A landscape with many valleys, sampled at points; each row gives a point and its height.
From any point a ball rolls to the lowest of the 2 points nearest to it. It stops when none of these is lower. Distance is the straight distance between rows; heights are no part of it.
J818 (h 673): [ -7  22  13 -27  27  13 -35   6  15  -8 -31 -37  -1   7  47  -9   9 -64
 -27 -38  23 -20 -14  32 -17 -23 -14 -24  11  42  -6  -5  11 -24]
J361 (h 306): [ 26 -16 -55  19  -7  17 -11 -53  23  17  34  36  -7 -13   0  34   6  75
  -8 -25  15  11 -28 -28  14   9  19  -4 -22 -18   8  26   0 -16]
J774 (h 681): [-34   7  25  37 -22 -29  36  -2 -69  -3  -8 -21 -21   8 -28  -2  -5 -26
  13  19 -50 -19  49  25  16  -1 -18  -6 -21 -22 -10  -3   0   7]
J385 (h 283): [ 15  14 -18 -63  -8   6  -7  16  21 -41 -33   1  11 -19  -4 -38  12  27
  17  68 -14  18  -1   7   8  27  12 -26   0 -22  39  21   4  -2]
J546 (h 301): [  4  -6  78 -39  52   4 -19   5  15  -2  14  15  -5  -3 -71 -67  10  42
  22  79 -18   1   8  -7   1  26 -10  23 -28 -45  -9  14 -15 -21]
J437 (h 317): [  8  -5  -1  -9  -3  37 -40 -49  24 -28 -18   6   3 -17 -28 -16  12  45
  26  36 -17  15  15 -18  21  30 -15 -24 -24   5  20  42  12 -29]
J396 (h 422): [ 16   2 -18 -57 -36  48 -29 -27  44  -2  -9  12  38 -23  18  -5   4 -12
   8  14  17  30 -16 -45  29   9  18   1  -8  -4  21  34   7 -24]
J418 (h 280): [-21   4  64  11  29  -7  -2  16 -18  24  24   3  13  17 -72 -43 -27   0
  44  36  15   7 -11  -7  18   4   6  60 -35 -47 -25 -22 -26  -1]
J138 (h 453): [ -6  18 -24  31 -51  10  29 -23 -16   3  43  26  -9   1 -22  54 -18  19
   0  -7 -17 -46  33 -17  33 -13   8  14 -11 -55 -23  26 -13  10]
J727 (h 678): [  1  -3 -22  -5 -18  23 -10  15 -27 -27 -15 -51  -3  -4  42  26  -7 -78
 -24 -47   9 -16  11  12 -15  -1 -41   6   7  37 -17 -27  10 -12]
J260 (h 665): [-23 -11  13  39 -23 -16  19  -6 -60  -9 -18 -27 -12   8  -7  18   3 -28
   8   3 -32 -18  55   9  16  12 -40   2   6 -10  -8 -19   9  12]
J515 (h 349): [-33   7  75  19  63 -26   1   6   5  18  19  -4  14  15 -37 -48   2   8
  19  43  -1   3   2   7 -19  -6   6  22 -14 -21  -7 -22 -11  10]
J214 (h 426): [ -5  33 -14  29 -23  -2   7 -23  -4  14  37  34  -4  10 -41  25 -10  30
  17  14 -12 -15   9  -5  24 -16  33  23 -17 -62 -32  20 -27  13]
J97 (h 717): [  5   5 -31 -20 -29  30 -17  -2 -24 -44 -34 -33  18 -17  21  18  -3 -36
   6  -7  -1  13  17  -3  10  25 -37  -6   8  15   7  -6  26  -8]
J64 (h 437): [ -5  -5   8  14  49   7 -36 -29  23  -5  -9   0   0   3 -17 -26  26  35
   9  15 -16  19  -2  19 -18  16 -10 -22  -2  24  12  10  16 -10]
J958 (h 391): [ 25  -3   1 -28  17  25 -41  -6  50   7  -2  16  14  -3  -4 -36  18  25
   0  -6  32  42 -51  -1 -16  -2  36   1 -12  16  10   5  -8 -12]
J696 (h 609): [ 15   9 -18 -63   7   4  -7  33  11  34 -13  10   1  -2  51  21   7 -52
 -63 -42  30   1 -34   3  -8 -17  14  -9  34  12 -12  15  -4  -4]
J973 (h 527): [ 17 -16 -36  -1   0   9  25  25  10  16  23  10 -29   1  36  32  -1 -10
 -66 -57  15 -49 -24   5 -34 -24  21   0  33  26 -25  24 -13  -3]
J52 (h 204): [ 14   5 -27  30   7  35 -45 -38  44 -39  31   0  -1   1 -22 -13  21  52
  26  -2 -21   6 -13  22 -15   2   9 -21 -37  19  17  17   2 -16]
J579 (h 863): [ 12  34 -57 -29 -55  14  19  12  12 -77 -16 -27  16 -16  27  10 -25  -8
  20   5   0  -7   0  -1  20   6  -1 -28  -8  -9  40  -8  11   0]
J948 (h 742): [ 20  11 -64  -4 -47 -10  62  52   3 -33  13 -11 -11 -13  25  42 -24 -16
 -36 -53 -10 -31  -3 -11  -3 -22   5 -10  21  10   4  -5 -11   8]
J162 (h 291): [  3   8 -28  42  10  37 -41 -25  26 -48  19 -23  -9   3  -9 -13  11  27
  23  -5 -20 -15  -7  35 -21   3 -17 -10 -22  31   8   3  14 -16]
J786 (h 366): [  1   4  51  23  71 -36  -9  48   4  40  22  -2   9  28 -57 -35 -24  -1
  10  14  25  10 -34  21 -16  -6  13  50 -13 -11 -28 -40 -17  36]
J417 (h 97): [ -5 -22  -6  20 -17   6  17 -21 -20  24  10  25  -3   3  -1  37   8   0
 -13 -16  -5 -23  30 -29  17   9  -6  18  26 -15 -21  17   0   7]
J945 (h 624): [  1  -5 -41  56 -18   5   1  -2 -30 -40   1 -29 -17   3   3  27 -12 -24
  -6 -33 -14 -30  17  32 -18  -2 -31  20   0  23 -16 -28  12   8]
J593 (h 264): [-11 -10  38  14  46 -19 -20 -13   8  35  -6  27  14  13 -12  -8  14  16
   0  14  18  18  -8 -12  -4   2   9  17  17   2  -9  -2  -5  11]
J872 (h 354): [ -5  -9  30 -22  16  25 -35 -44  18  -6 -37   7  15 -15 -19 -32  14  18
  21  42 -11  17  20 -29  18  30 -22 -21  -3  10  16  32  10 -30]
J335 (h 596): [ -1   2  -1  17  36   4 -33 -12  22  11 -15  -4 -11  17  22  -5  14  -4
 -13 -30  18  -9 -15  29 -30 -17   5 -15  11  42  -3   0  10  -7]
J452 (h 329): [ 17  -1 -24 -25  42   4 -47  -6  20  -6 -26  -2  -2  -5   8 -23  26  37
  -9  12   4  46 -20  31 -23  23  -1 -39  -3  23  27   8  20  -9]
J531 (h 117): [ 22  -2 -74 -27 -18   6   4   2  -1 -14 -11   9  -1 -16  38  44  -3   3
 -34 -42  18   5 -19  -5   1  13   1 -18  22   5   7   8   8   2]
J400 (h 253): [ 13  26 -42   5  14 -10 -11  10  18 -39  -8  -2 -13   7  -6  -4   4  53
   6   0 -16   7 -25  49 -16  -2  16 -25  -1   5  24  -4   8  18]
J540 (h 508): [-18   5  33 -16  -1  15  -1   7   8  -1 -10  -1  18   5   0 -39   9  -6
  22  24 -13  15   1  -2  -4  -4  10  -1   7   6  10   0   8  -4]
J870 (h 455): [  4  14 -27 -28 -36  52 -13  -8  38 -11  16  -8  18 -11  48   4  -4 -37
  -8 -33  12  -7 -13 -16   0 -18   9  -3   3  26   2  18  19 -23]
J8 (h 395): [ 23  11 -26 -76 -19  18 -28   3  45 -16 -23  12  38 -20  11 -19   3  -3
   5  35  26  40 -36 -15  16  19  41   1  -8 -22  31  15  -9  -6]
J997 (h 529): [ 26  10 -69  12 -41   2  43  -3   4 -51  33   6   3 -14  20  64 -44  36
  -7 -40   7 -35   9 -27  24   6 -14 -16   4 -18  10  -2  -1   8]
J558 (h 182): [-12  -7  52 -36 -64  19  30   3 -21   6  -4   7   8  -3 -11 -31 -13 -14
  42  36  -6   1   2 -30  37  -7  21  23 -25 -23   5   3 -11 -12]
J280 (h 692): [-12 -16  42   5  54 -48  -2  17   9  55  -6  11   8  17  26  14   3 -22
 -30 -11  44   1  -5 -14 -17 -10  -1   7  36  20 -14 -29 -16  21]
J249 (h 355): [ 31  -3 -22 -37  -2  39 -53 -26  65 -10   2   9  23 -17  -2 -29  20  31
   3   2  20  54 -44 -17  -5   8  34 -19 -27  13  28  23  -8 -29]
J554 (h 600): [ 21  -6 -73  38 -25  14  -1  -3 -19 -51  14 -21 -19 -10  13  54 -25  -3
  -9 -40   2 -31   5  11  -8   5 -33  21  -4  12 -20 -23  11   3]
J98 (h 294): [ 34  -6 -57 -57 -29  -6  34  24  14  -2   8  36  18 -19  20  30 -20  27
 -25 -13  36  18 -45 -48  18   6  39   5  17 -33  19   5 -26   9]
J599 (h 216): [ 31  -3   4 -23  24   5 -37 -25  34 -22  10  24  -2 -11 -57 -38  29  84
  14  52 -15  32 -14   8  -2  34  13 -17 -32 -28  22  30 -14 -16]
J605 (h 791): [-28  -2  39   1  15 -11  20  14 -48 -21 -19 -28  -8  -3  -6 -35   5 -16
  18  44 -37   0  39  22  -9  16 -37 -26   3   0  15  -9  27  -2]
J705 (h 532): [  2  -5 -23  21 -34  54 -27 -44  26 -17  23  -2  12 -13  12  14  -9   2
  29 -15   0  -6  20 -26  18   4 -16  -3 -11  26   3  24  25 -25]
J463 (h 310): [ -2   7 -29  35  25 -26 -15   5 -29  -3 -18  -1 -16  10  -6  22   8  13
  -5  -1 -15   6  15  40  -7  13 -28 -11  22   8  -5  -3  15  27]
J972 (h 367): [  6 -14  73 -36  84 -25 -24  21  17  23  -3  11   9  -4 -46 -52   7  38
   9  74  15  38  -4 -12  -6  39 -20   7   1 -14 -12  -6  -2   7]
J883 (h 509): [  3 -19 -15  26   5  44 -47 -62  38  -6   2  -5  17 -15   2   4   3   5
  13 -15  -1  14   5 -32   6  13 -18 -15 -15  43   3  27  21 -38]
J699 (h 388): [-11  14 -10  42  45 -37 -12  -3 -21  16  -3  11 -17  18 -31  10  17  19
  -3  21 -27   7  22  49 -10   5 -14 -14   9 -10 -12   2  15  35]
J220 (h 89): [ 15  -5 -42   6  41 -15 -41  -7 -16   1 -30   0 -24  -3  11  12  14  36
 -14  -3   1  32 -13  46 -17  22 -24 -37  10  24   8  -8  25  11]
J25 (h 546): [  9 -28 -45  35  -5   6  20   5 -10   0  28  -5 -22   2  31  45  -6 -28
 -52 -56   0 -56  10   5 -24  -3 -15  14  28  25 -23   7  -3   0]
J561 (h 669): [ 10  -8  16 -16  58 -37 -24  19   8  61 -17  14 -14  12  40  11   9 -15
 -46 -24  46  17 -21  14 -22 -10   6 -16  31  33 -18 -14  -8  14]
J183 (h 693): [-35   0  40  39 -20 -52  64  15 -71  18   7 -20 -11   8 -24 -16  -2 -37
  12  12 -49  -3  34  22   9 -22   7  -5 -37 -26  -4  -5 -12  11]
J480 (h 819): [ -2  15  -5  -2 -27 -42  39  67 -28 -11 -35 -38 -10  -6   3 -14   0 -35
  -6  -6 -36  17  21  34  -3 -18 -12 -24  12  20  14 -22  11  23]
J915 (h 730): [ 10   9 -41  -9 -52  -4  49  56  -6 -25   0 -32 -20 -12  34  25 -17 -49
 -37 -65 -13 -33  -5   5 -10 -36   1 -11  15  21  -5  -8  -6  -2]
J109 (h 573): [ 23   2 -74  28 -35  23   0 -23  -7 -64  20  -9  -7 -16  10  58 -32  25
   5 -30  13 -21   3  -4  11  22 -36   5 -11   0  -6 -11  15   1]
J681 (h 427): [  5   2  -9 -22 -24  35  13  14  29  10  29  12   5  -1  38   4 -10 -24
 -22 -39  16 -22 -30 -16 -15 -37  34  15  15  20 -10   9  -5  -8]
J898 (h 773): [-31  -5  37  22  56 -23 -10  -9 -23 -10 -21 -24   8   8   3 -16  10 -15
   6  33 -11   0  38  15 -12  15 -46 -24  17  19  10 -16  18   1]
J95 (h 161): [-12 -20  21   6  -2  15 -11 -41   5  29 -10  27  17  -1   4  14   9  -2
   0  -5  13   3  18 -44  19   8 -10  14  18   2 -10  18   1 -13]
J513 (h 314): [-25   3  75  23  52 -26  11  32 -14  28  31  -8  12  19 -54 -50 -23  -7
  30  36  10   6 -14   6 -11  -5   8  49 -30 -29 -20 -39 -17  12]
J96 (h 487): [ 29   2  -5 -17  25 -30  -2  53  -5  29   4  31  -1   7 -55 -11 -24  28
   8  11  26  39 -47   9   8   7  26  49  -2 -28 -18 -20 -22  38]
J502 (h 754): [-17 -14  15   6  30  -8 -16 -14 -30   1 -39 -11   5   0   4   9  14 -10
   5  16  -7   8  41  -2   9  31 -41 -19  26  14   1  -6  17   0]
J7 (h 274): [ 16  -8  52 -32  38  17 -31 -17  33 -17  14  24  -8 -12 -68 -60  25  64
  18  72 -26   8  11  -8  -4  30  -9   4 -25 -33   8  34 -17 -27]
J971 (h 322): [  5  -6  -3  23  41 -11 -32 -26   4  32  10  37  -1  14 -28   2  22  49
   1   2   3  24 -20   6  -5   5  20  10  -5 -15 -12   8  -6   8]
J827 (h 330): [-23  10  57  28  42 -70  24  42 -23  44  -1  -2  -2  19 -24 -10   1 -15
 -10  36 -15  11  24  20  -8 -16  -7   3   6  -2 -14 -23  -4  49]
J550 (h 531): [-14   7  41 -24   1 -16  22  40  -9  14 -19  -3  12   4  -4 -41   0 -20
  12  29  -6  22  -7   0  -9 -11  17  11  10   6   3 -16   0  17]
J387 (h 483): [ -1 -18  11  27  43  23 -49 -57  46  -1  -5  -1  16  -3 -14 -19  20  18
   9  -2  -3  21  -2 -22 -10  11  -6 -23 -15  38   8  21   7 -33]
J51 (h 430): [-39  12  58  48  83 -41   1  -1  13  10  17 -27  -3  28  -3 -31  13  -5
  -1  30 -10 -23  15  38 -42 -14 -15 -13  -1   9   8 -24   5  10]
J621 (h 446): [ -5  14  11  41  63 -51 -15  13  -3  38   5  17 -10  29 -26  -2  13  18
 -11  25 -14  10   0  47 -25  -8   9   0   4  -4 -15  -4   1  42]
J802 (h 425): [  2  10 -29  12 -35  34 -11 -26 -14 -70 -10 -18  -4 -18 -11  13 -17  22
  37  22 -18 -17  23   6  16  24 -33 -13 -16  -4  12   3  20  -9]
J266 (h 598): [-32  -9  28  46  17 -29  24   7 -15  19   6 -25 -10  26  26  -1   5 -53
 -12 -28   4 -32  21  14 -23 -26  -2   5  13  25   3 -29  -3   0]
J364 (h 307): [ 38  -3 -79 -34 -18  25 -23 -32  43 -15   8   2   5 -29  44  24  -5  38
 -24 -41  37  26 -47 -21   1   9  16 -38 -21   0  38  17  10 -33]
J218 (h 386): [-34   8  59  37  44 -20  10   2   5  13  19 -14   5  24 -12 -47  11 -10
  16  28 -19 -13   7  26 -30 -17   9   3 -11   1   7 -19   1   2]
J152 (h 343): [ 22   7 -23 -50 -38   8  18  31  24  -5  -5  20  21 -13   7  -2 -17  -7
   2   5  29  19 -41 -32  15  -7  41  25  10 -18   7  -5 -22   5]
J995 (h 735): [-11  -5   3 -20 -11  16 -13 -10 -30 -15 -41 -20  16  -6  17   5  13 -34
   8   6  -9  12  33  -7  12  25 -39 -17  22  15   8  -2  20  -8]
J740 (h 240): [ -9   5  34  11 -10  11  12  24  -7  18  35  13   7   8 -45 -33 -22  -1
  40  15   7   6 -22 -10   9 -21  31  63 -25 -32 -17 -18 -25   3]
J257 (h 275): [ 22  -6  -6  -5   6  25 -45 -55  39 -32   6  12  -5 -13 -48 -23  23  75
  24  38 -25  19   5  -6  12  28   2 -31 -42  -9  21  46  -7 -27]
J999 (h 376): [  8   6  -6 -21 -30  17   7  10  18  -2   6  26  13  -6 -10  -8  -5  24
  20   9  10  12 -24 -18  12  -8  35  28   4 -17   5   7 -13   9]
J757 (h 276): [ 19 -25 -31   1  -6   7 -16 -47   0  28   1  44  -8 -15 -14  27   8  66
  -7  -1  19  26 -21 -35  24  16  17   1  -9 -28   2  29  -5 -11]
J985 (h 580): [-18 -20   8  36 -12 -32  38  23 -33  21   2 -23 -14  13  18  18   4 -58
 -19 -39 -15 -22  39   6 -15 -15 -15   7  22  16 -11 -22  -2  12]
J663 (h 336): [ 20 -17 -50  25  -5  29 -17 -45  36   8  34  22  -8  -9  15  31   8  47
 -13 -40  13   2 -30 -12  -6  -2  13  -7 -11  15   2  23   8 -18]
J467 (h 697): [  2  11 -31 -20 -30  26 -12  19 -27 -49 -29 -50   6 -12  31  16 -10 -62
 -11 -19  -1   6   7  17  -1   9 -42  -4   3  27  -7 -32  25 -11]
J317 (h 718): [ -9 -24  42   7  14 -15  18  11 -15  50  12  34  14  10 -24   8  -8 -16
   2   1  28   2  -2 -43  12  -2   8  58  20 -22 -33 -17 -24   9]
J623 (h 760): [ 10   6 -46  -8 -46   0  35  20 -12 -22  -9   3  -5  -7  16  36 -10  -2
  -9 -28 -10  -5  10 -14   9  -2   0  -6  29  -6   5  -1  -1  16]
J482 (h 215): [-18   3   2  49  19 -42  23   4 -23  50  19  24  -5  21 -23  25   4 -20
 -23  -7 -14 -18  29  11  -2 -15  10  26  17 -26 -24  -4 -16  28]
J536 (h 625): [  6  -6 -23  15  18  25 -36 -26  24  -4  -6  -5  -2   1  36   6   9 -19
 -17 -44  17 -12 -12   9 -18  -2 -14 -11   7  47  -5   5  16 -24]
J142 (h 563): [ -4 -36 -20  31 -27   1  34  14 -27   2  20 -29 -14   5  26  36  -6 -55
 -30 -50 -14 -40  34  -8 -15   0 -28  16  27  16 -21 -15  -2   4]
J654 (h 485): [-27   0  29  18 -14  25   3 -22 -11 -18  11 -16   5   3   0 -27   6  -4
  36  17 -26  -5  21  -2   2  -4  -3  -5 -12   7  11   3  16 -15]
J864 (h 269): [ -8  -8  45  -8 -14  11  26  41  -3  17  26   2  13   7 -18 -43 -22 -30
  32   2  20  11 -42 -16   2 -24  30  58 -17  -7  -9 -30 -21   1]
J901 (h 95): [ 19   9 -20 -25 -81  21  11 -37   5 -32 -16  16 -12 -21   1  47 -32  35
  21  14   6 -42  29 -32  61  23 -19 -13 -20 -27  15  28  -3  -4]
J367 (h 646): [-15 -14  -4  41 -11   7   0 -13 -47 -28  -9 -36  -5   2   3   8  -3 -38
  11  -7 -18 -16  39  14  -4  13 -48  10   3  19 -11 -28  19   1]
J24 (h 231): [ 33   2 -79 -32 -12  34 -15 -14  24 -19   2  -3  -2 -24  52  36  -9   5
 -42 -58  33   4 -38  -3  -6   4   2 -26   2  11  11  15  13 -22]
J737 (h 407): [  0   7   0  -4 -19  26   5   7  29   5  23  17   6   7  17 -15  -4   0
   8 -18  10  -7 -29  -9 -11 -34  39  26   2  15  -4   1  -8  -2]
J466 (h 548): [  3   3  15  18  68 -17 -43   1  20   7 -20 -13 -18  18  15 -20  19   9
 -13  -4  10  -5 -11  53 -40  -3 -11 -30   7  48   1  -6  15   4]
J236 (h 278): [-25  10  22  42  -4 -22  16 -11 -26  25  10  14   0  19 -26   2   6  -5
  10  11 -24  -9  28   6  11 -16   8  18   3 -28 -17   3  -6  16]
J577 (h 637): [ 12   5  -8 -41  39   0 -36   1  18  38 -23   4  -1   3  51  14  15 -35
 -49 -42  44  11 -30  11 -17 -12   1 -26  26  28  -9  12   3 -14]
J789 (h 154): [ -8 -22 -10  41   1 -15  22  -6 -20  36  23  21  -3  14   1  36   5 -15
 -30 -25 -10 -28  26 -12  -6 -10   2  23  34  -8 -24   0 -11  17]
J930 (h 239): [ 31  -5 -68 -48 -32  -8  45  24   6 -11  11  23   9 -24  31  48 -12  22
 -48 -30  21  -1 -23 -35   8  10  15 -17  26 -22  14  11 -16  10]
J424 (h 90): [  1 -17   6 -33 -77  19  33  -2 -20   6  -8  -2   9 -11  22  31  -1 -30
   4 -13  -6 -13  35 -45  30  11  -9   5  21 -12  -4  16   5  -6]
J814 (h 68): [ 10  27 -26  14  -3  10 -13 -12  31 -42  20   8  -4   4 -24  -9  10  61
  28  15 -22   2 -15  26  -8  -5  20 -15 -16 -13  24   8  -3   9]
J967 (h 177): [  4   4 -10  -1 -51  21 -11 -49  -9  -8 -15  26 -18 -17 -15  43 -10  38
  11  10  -7 -30  29 -26  51  21 -22  -2 -16 -24  -5  33   1  -5]
J388 (h 400): [  7  27 -26  28  -4   7 -18 -38  12   9  40  41  -2   9 -51  21   2  65
  20  12  -7   5 -13   3  16  -7  34  12 -32 -61 -18  20 -25   6]
J763 (h 834): [ -6  25 -11 -34 -27 -15  28  53 -23 -31 -37 -36  -3  -8   9 -23   2 -32
   4  20 -31  17  13  30   0  -2 -12 -28  12  13  24  -9  20  16]
J543 (h 585): [  9   5  -4 -49  -8 -13  24  59   4  38 -11   0   0   1  37  10   4 -59
 -53 -38  11   4 -20  -9 -13 -29  22   7  39  15 -17  -4 -15  11]
J611 (h 403): [ -8  11  50  -2  62 -52   3  48   3  33  -6  -2  -2  18  -4 -31   8  -3
 -11  39   0  21   5  26 -22  -4  -4 -12  17  24  -7 -21   9  42]
J596 (h 711): [ -2  23 -10 -13 -28  -2  23  39   1  -8 -20 -30 -17   8  38  -3  -2 -52
 -22 -45  -5 -21 -12  30 -18 -41  12  -9  16  36  -4  -9   6   0]
J928 (h 173): [ 23  12 -36 -30 -60  14  16 -19  16 -42 -11  15   5 -17  11  31 -24  34
  25  11  11 -17  11 -30  43  14   3 -14  -8 -25  28  18  -3   2]
J598 (h 643): [  6 -26 -33  43  18  30 -30 -38   8  -2  11 -11  -4  -2  33  29  -3 -25
 -21 -45  22 -26   4  -5 -15   4 -33   6   4  49 -18   0  17 -29]
J397 (h 210): [ -5  -3  40 -10 -57  24  23  15 -14   4  30  16   1  -2 -38 -25 -32   3
  53  28   4  -3 -16 -30  37 -18  30  53 -34 -37 -13  -4 -30  -4]
J360 (h 211): [  4  13  31 -53  -8  -4  14  26   0 -26 -15   2   1  -9 -28 -56   5  31
  25  77 -29   9   8  10   3  10   9  -5   0 -24  21  13   4   0]
J785 (h 250): [ 25   8 -51 -20 -39  30 -17 -34  37 -39  -1   9  15 -19  10  15 -14  49
  24   4  14   9 -11 -21  27  18  12 -25 -16  -8  37  23   3 -12]
J325 (h 284): [-25  19  48   4 -21 -20  32   8 -38  18  -3  16 -11   7 -45 -16  -5   1
  20  42 -29  -6  19   5  23 -10  12  20 -20 -44 -16   5 -17  13]
J804 (h 423): [  7  -6  45 -26  73 -28 -18  24  10  24 -11   9   6   4 -18 -39  15  30
   1  55  -3  36  -5  19 -18  18  -8 -12  12   4  -2  -6  14  31]
J960 (h 268): [-17  18  55 -25  -9 -11  22  12 -27  -3  -6   9 -15   0 -51 -40   1  26
  23  74 -42 -10  20  15  16   2   0   5 -24 -46  -1  18  -8   0]
J721 (h 660): [ -3 -22 -21  24 -14  36 -13 -16 -14 -20   7 -34   3  -8  37  29  -9 -57
 -15 -47  14 -28  19 -10 -12   7 -41  14   6  42 -20 -18  19 -22]
J222 (h 315): [ 33 -11 -70 -11   4  13 -18 -19  18   1  11   7 -31 -10  45  30   4  36
 -47 -64  38  -7 -54  12 -25  -9  18 -28  -5  17   3  12   8 -31]
J11 (h 234): [  9  -7  -9  -8 -34  17  -9 -36   4  11  -7  43  -4 -10 -17  26  -4  44
  10  11   8  -1   7 -35  38  17  11  13  -3 -34  -4  32 -11  -1]
J272 (h 316): [ 36  -2 -56 -20 -15  35 -38 -45  59 -21   7   2  12 -21  12  -3  11  45
   7 -12  18  41 -39 -18   6  11  26 -36 -36  11  39  27   2 -30]
J645 (h 429): [ 23 -17  20  -2  52 -25 -16  55   1  44   8  18   1   8 -43 -16 -29   0
   7  -4  45  26 -41  -1   1  13   5  60   6 -11 -29 -33 -15  28]
J217 (h 143): [-13  -3  23 -33 -61  23  25  -7 -16  -4 -13  -6  12  -7  14  -7  -2 -30
  24  12 -10  -1  22 -29  30  -3   5   2   3 -10  11   6   8  -5]
J793 (h 504): [ 13 -11 -18   4  24  -7   4  16   7  40   8  29 -19   7  21  22   4   4
 -43 -39  20 -14 -31   5 -28 -21  24  13  27  17 -19   2  -8  13]
J216 (h 145): [-21 -35  30   0 -61   6  55  -3 -36  23  21 -16   3  -1  27  17   0 -53
  -2 -26 -17 -21  37 -47  15   1  -8   9  10  -6 -10  -4  -3  -8]
J53 (h 477): [ 25 -14 -23   2  35 -14 -15   4  15  48   7  30 -28   8  15   9   9  31
 -41 -40  35   7 -59  19 -28 -19  36   8   4  10 -14   1 -12   2]
J934 (h 486): [ 17   8 -44   9 -53  -3  39 -18 -11 -23  23  26 -14 -10  -8  70 -31  43
  -9 -16  -9 -43  28 -30  40  12  -8  -4   0 -50  -6  21 -13  11]
J782 (h 694): [ -6  22   8 -29  -5   9  -3  21  10   6 -17 -30  -9   7  50  -5   4 -73
 -32 -48  16 -23 -16  28 -19 -40  10 -14  12  33 -12  -1   6 -18]
J556 (h 344): [ 23  18 -39 -59 -17   1 -15   4  19 -32 -39   2  18 -19  13 -11   5  16
   7  39   7  32 -16   1  19  25  16 -28   8 -21  39  13   0   7]
J752 (h 707): [-25 -21  55  10  31 -43  22  16 -13  54   0  12  16  13   7  17   3 -30
 -12   0  26   5  12 -36   1  -1  -3  24  35  -7 -17 -31 -23  15]
J366 (h 374): [  2  16 -35  30 -16  31 -16  -7  -8 -65   7 -25  -6  -2  -8   5 -12  22
  30   9 -25 -13   7  28  -7   6 -30  -4 -19  14   9 -10  21  -5]
J262 (h 370): [ 16  16 -25  20  20  -6 -30 -32  14  11  24  35  -5   8 -45   5  16  77
  10   8  -4  24 -27  16  -5   2  36   2 -29 -45  -1  11 -18   8]
J430 (h 189): [-35 -33  68   8 -36 -24  68  -5 -59  33   5 -14   2  10  12  -2   2 -51
  16 -13 -17  -5  30 -34  17  -6   2   1 -17 -18  -4 -17 -19  -7]
J89 (h 325): [-16  -4  94 -33  47 -11  -8   1  -1  13  -7  10   8  -3 -52 -52   3  25
  20  75  -1   1  13 -18   9  25 -18  13 -13 -35  -4   4 -14 -14]
J944 (h 442): [  0  15 -17 -44 -50  54 -19 -18  33 -21   2 -16  34 -20  38  -6   1 -38
  18   2   7  14  -6 -23  19  -1   6  -6  -9   9  24  21  20 -23]
J491 (h 644): [-28   6  28  13  30  -5 -15   3  -2 -11 -23 -53  -3  10  50  -6   2 -70
 -14 -32  22 -32   7  28 -26 -15 -27 -22   9  45  -2 -30   7 -24]
J404 (h 850): [  0  24 -26 -23 -43  12  19  14   0 -44 -21 -16   4 -11  13 -12  -6  -3
  21  14 -18   2   1   7   6  -4   9 -18   2   1  30  -4  11   5]
J393 (h 617): [-45 -16  45  35  23 -30  21  -2 -12  13  -4 -52  -3  15  53  11   4 -74
 -12 -29  20 -33  23   6 -28 -16 -20 -18   5  28  11 -44  -4 -15]
J890 (h 387): [ -2  20 -33  21  -4 -17   9  22  -9 -18 -11   1 -13   8  -4  10  -1  14
   3  -6 -24  -3   2  36 -10  -8   3 -10  11   8   5  -9  10  28]
J232 (h 433): [ 21  -1   5 -13  31   2 -28  11  35  28  -6  23  -5   9   4 -20  12  26
  -8 -19  30  23 -54  15 -28 -14  39  15   2  19  -9  -5 -10   4]
J526 (h 209): [-27 -10  44  35  28  -1 -21 -45   8  29   6  17  20  10 -15  -3  14  10
  15  14   9  -4  17 -29   8   2  -6  15   2  -5  -9   8  -7 -13]
J722 (h 484): [-16   4  31  38  89 -35 -26   3  14  10   1 -18 -16  24   1 -22  16   7
 -11  20  -8 -13   9  50 -41   1 -24 -23   9  29   3 -16  15  14]
J111 (h 804): [-21  -3  30  14   0 -41  43  38 -55  -7 -18 -44 -14   3   1 -24   2 -42
   2  13 -43   8  35  31 -10  -5 -27 -22  -4  19  11 -25  13  13]
J154 (h 460): [-15   5   8  -4 -46  32   8 -22 -29 -48  -8 -24  -4 -11  -5 -18  -4   2
  40  31 -31 -17  31   2  20  11 -24 -10 -24  -5  17  12  22 -19]
J755 (h 559): [ -6   8  24 -42 -20 -22  27  56 -10  28 -27 -11  13   3  22 -12  -1 -59
 -12  -9  -1  26  -5  -5  -3 -21  14   1  24   9  -6 -21  -6  13]
J893 (h 277): [-26  -6  76  11  23 -64  43  43 -36  46  -1  -7   4  17 -25 -19  -5 -33
   4  29  -1  15  16  -5   5 -14   2  20   2 -16 -17 -32 -18  34]
J797 (h 704): [-39  -6  42  65   3 -62  60  13 -46  36  19 -19  -6  21 -10  -9  -3 -54
  -5  -6 -31 -10  29  20  -6 -32  11   7 -28 -18  -1 -20 -15  14]
J54 (h 227): [-30 -15  65   9 -17 -39  54  17 -47  41   0   2   5  13 -14 -10  -3 -37
  12   8 -12   4  21 -22  17 -16  10  27  -3 -21 -14 -22 -18   9]

For each start below, name the point where the ball stops.
J654 | J814
J995 | J424
J944 | J360
J280 | J814
J404 | J424
J804 | J599
J554 | J417
J782 | J531
J973 | J531
J388 | J417
J737 | J531
J663 | J901

Two balls start at each pair of points below. Name the first point that both come to, or write never.
J596 and J681 | J531
J786 and J827 | J424
J502 and J774 | never

Call two points neighbours if one is among the 2 nearest of the other. Go from one point of each pair to the other, from neighbour to neighbour, staying as low as possible. Name the highest point that can't be avoided.
J417 and J901 | J870
J531 and J901 | J272
J220 and J814 | J890
J424 and J599 | J804
J360 and J417 | J325
